Points, in no order, along strands that fork, close into loops and pass close to each other.
(in the rows, 128 means zero)
Points whose rows are less than 68.2 apart are linked; no others are. Some points are linked to none.
k567: [115 131  90  72 145 179  72 101 172 155  87 143 100 117 125 135]
k266: [128 144 172 171 106 106 149 127 134  85 205 144 175 131 157 152]
k502: [116 121 113 107 140 174  95  96 174 132 116 112 115 152 109 135]
k700: [129 124 105 111 124 185  85  77 155 147 118 122  80 133 117 143]
k847: [122 122 128 152 131 105 147 154 125 114 139 124 158 156 154 112]
k212: [116  92 121 125 157 113 173 175  96 116 151 169 175 133 160  91]
k807: [126 138 141 175 130  77 129 203 102  97 129 112 133 120 170  55]
k137: [121 121 159 148 129 117 165 136 119  83 211 170 182 129 165 131]
k530: [168 168 154 121  89  86 157 133 132 157 136  98 118 102 126 166]
k498: [148 133 105 110 109 160  98  73 128 162 119 128  73 126 134 157]
k377: [109 136  74  75 135 171  62 102 147 174  74 153  88  91 130 142]
k557: [ 97 120 123 119 143 133 102 168 150 130  64  88 121 140  80 114]
k852: [126 107 145 114 144  96 189 190  90 105 187 179 157  92 171 106]
k874: [104  93 128 122 170 167 150 131 150  93 148 153 195 154 115  94]
k117: [127 129 153 139 126  85 179 191 107  93 191 155 152  99 169 110]
k621: [125 126 139 154 126  95 167 172 113 101 165 140 160 133 167 108]
k972: [ 96 112 115 124 156 121 124 183 144 123  76 107 152 149  95 101]
k764: [162 142 124 120  96 139 114  74 105 158 125 118  63 119 125 162]
k698: [114 130 152 204 124 122 109 142 136  89 118  79 130 150 112  83]
k4: [ 96 116 119  93 150 158 107 150 169 125  86 107 131 144  84 127]
k247: [185 176 153 111  90  86 150 121 112 168 114 102  74  71  92 165]
k3: [143 128  92 126 108 148  95  94  78 157  83 141  33  97  98 133]
k352: [ 89 106 139 167 149 147 132 158 154  77 137 113 166 159 101  95]
k828: [156 151 133 120 104  94 134 124 116 165 111 104 111 126 141 157]
k501: [114 114 119 143 139 119 132 143 140 122 116 114 152 165 130 115]
k724: [121 133 156 179 116 115 137 119 133  91 175 126 166 155 153 135]
k344: [163 157 130 114 100  86 117 120  82 178  82 107  69  92 120 154]
k379: [146 156 105  73 111 105 107 107 113 192  96 133 100 102 151 176]
k992: [ 96 100 110 129 162 122 141 189 136 113  94 127 168 149 109  88]
k925: [127  92 137 120 156 143 171 123 110 104 185 186 197 131 165  99]
k382: [107 119 135 150 139 162 110  97 171 100 143 108 151 173 107 132]
k446: [142 164 177 175  90  99 154 132 142  98 194 120 158 114 143 159]
k657: [183 181 158 122  91  87 161 128 137 162 128  95  93  70  88 165]
k264: [124  96 125 111 169 151 160 114 135 109 155 171 201 149 148  96]
k140: [120 130 151 186 118 125 122 105 138  99 156 106 149 165 136 135]
k362: [ 98 117 146 183 138 138 116 153 155  84 122  87 143 159  95  94]
k778: [127 131  96  78 138 143  89  98 146 169  93 137 109 134 144 149]
k849: [ 95 101 133 138 158 161 137 137 164  83 143 129 181 162 100 105]
k546: [142 144 101  74 120 125  98  96 126 185  98 138 102 116 156 163]
k322: [142 145 158 172  99 120 126  89 130 120 155  97 126 151 134 153]
k629: [119  85 129 120 159 114 180 176  82 119 167 182 169 110 166  90]
k773: [117  98 149 140 146 127 173 140 105  90 206 182 181 124 167 110]
k711: [111 110 111 107 159 143 128 133 157 125 111 132 168 164 120 115]
k406: [105  94 113 135 162 117 155 178 117 114 123 149 172 146 138  84]
k485: [149 161 174 173  87 105 141 109 135 112 175 102 143 128 139 163]
k969: [130 127  81 115 112 159  84  99  95 170  80 146  49  92 106 140]
k616: [170 150 135 128  93 119 124  83  85 150 115 113  48 107 111 154]
k663: [177 169 143 110  92  82 136 120  89 170  96 107  67  79 107 161]
k556: [120 131  71  94 119 172  70  94 119 177  83 153  72  86 121 143]
k148: [102 116 118  74 162 165 112 137 178 118  96 122 154 148  95 123]
k220: [111 120 126 102 151 181 106  90 186 112 130 119 144 164 110 131]
k876: [145 139 113 118 113 106 107 114 103 170  86 107  86 125 131 149]
k432: [160 138 111 138 102 130 109  87  69 143  93 131  27 104  96 129]

A fork is a point with three links, a tip a point with one. Leave the first point through the second and follow the links. Name the first fork or tip that comes.
k140; k322 => k266
k849; k352 => k698
k432; k616 => k382
k567; k778 => k379

How many points has the smallest loop of links through each point below? Write none if it is on no loop.
k117 => 14
k140 => 6
k616 => none
k828 => 7

Name the points in between on the shortest way along the links from the first point to the second, in order.
k498; k220 => k700, k502
k828; k247 => k530, k657
k117; k711 => k621, k847, k501
k778; k432 => k567, k377, k556, k969, k3
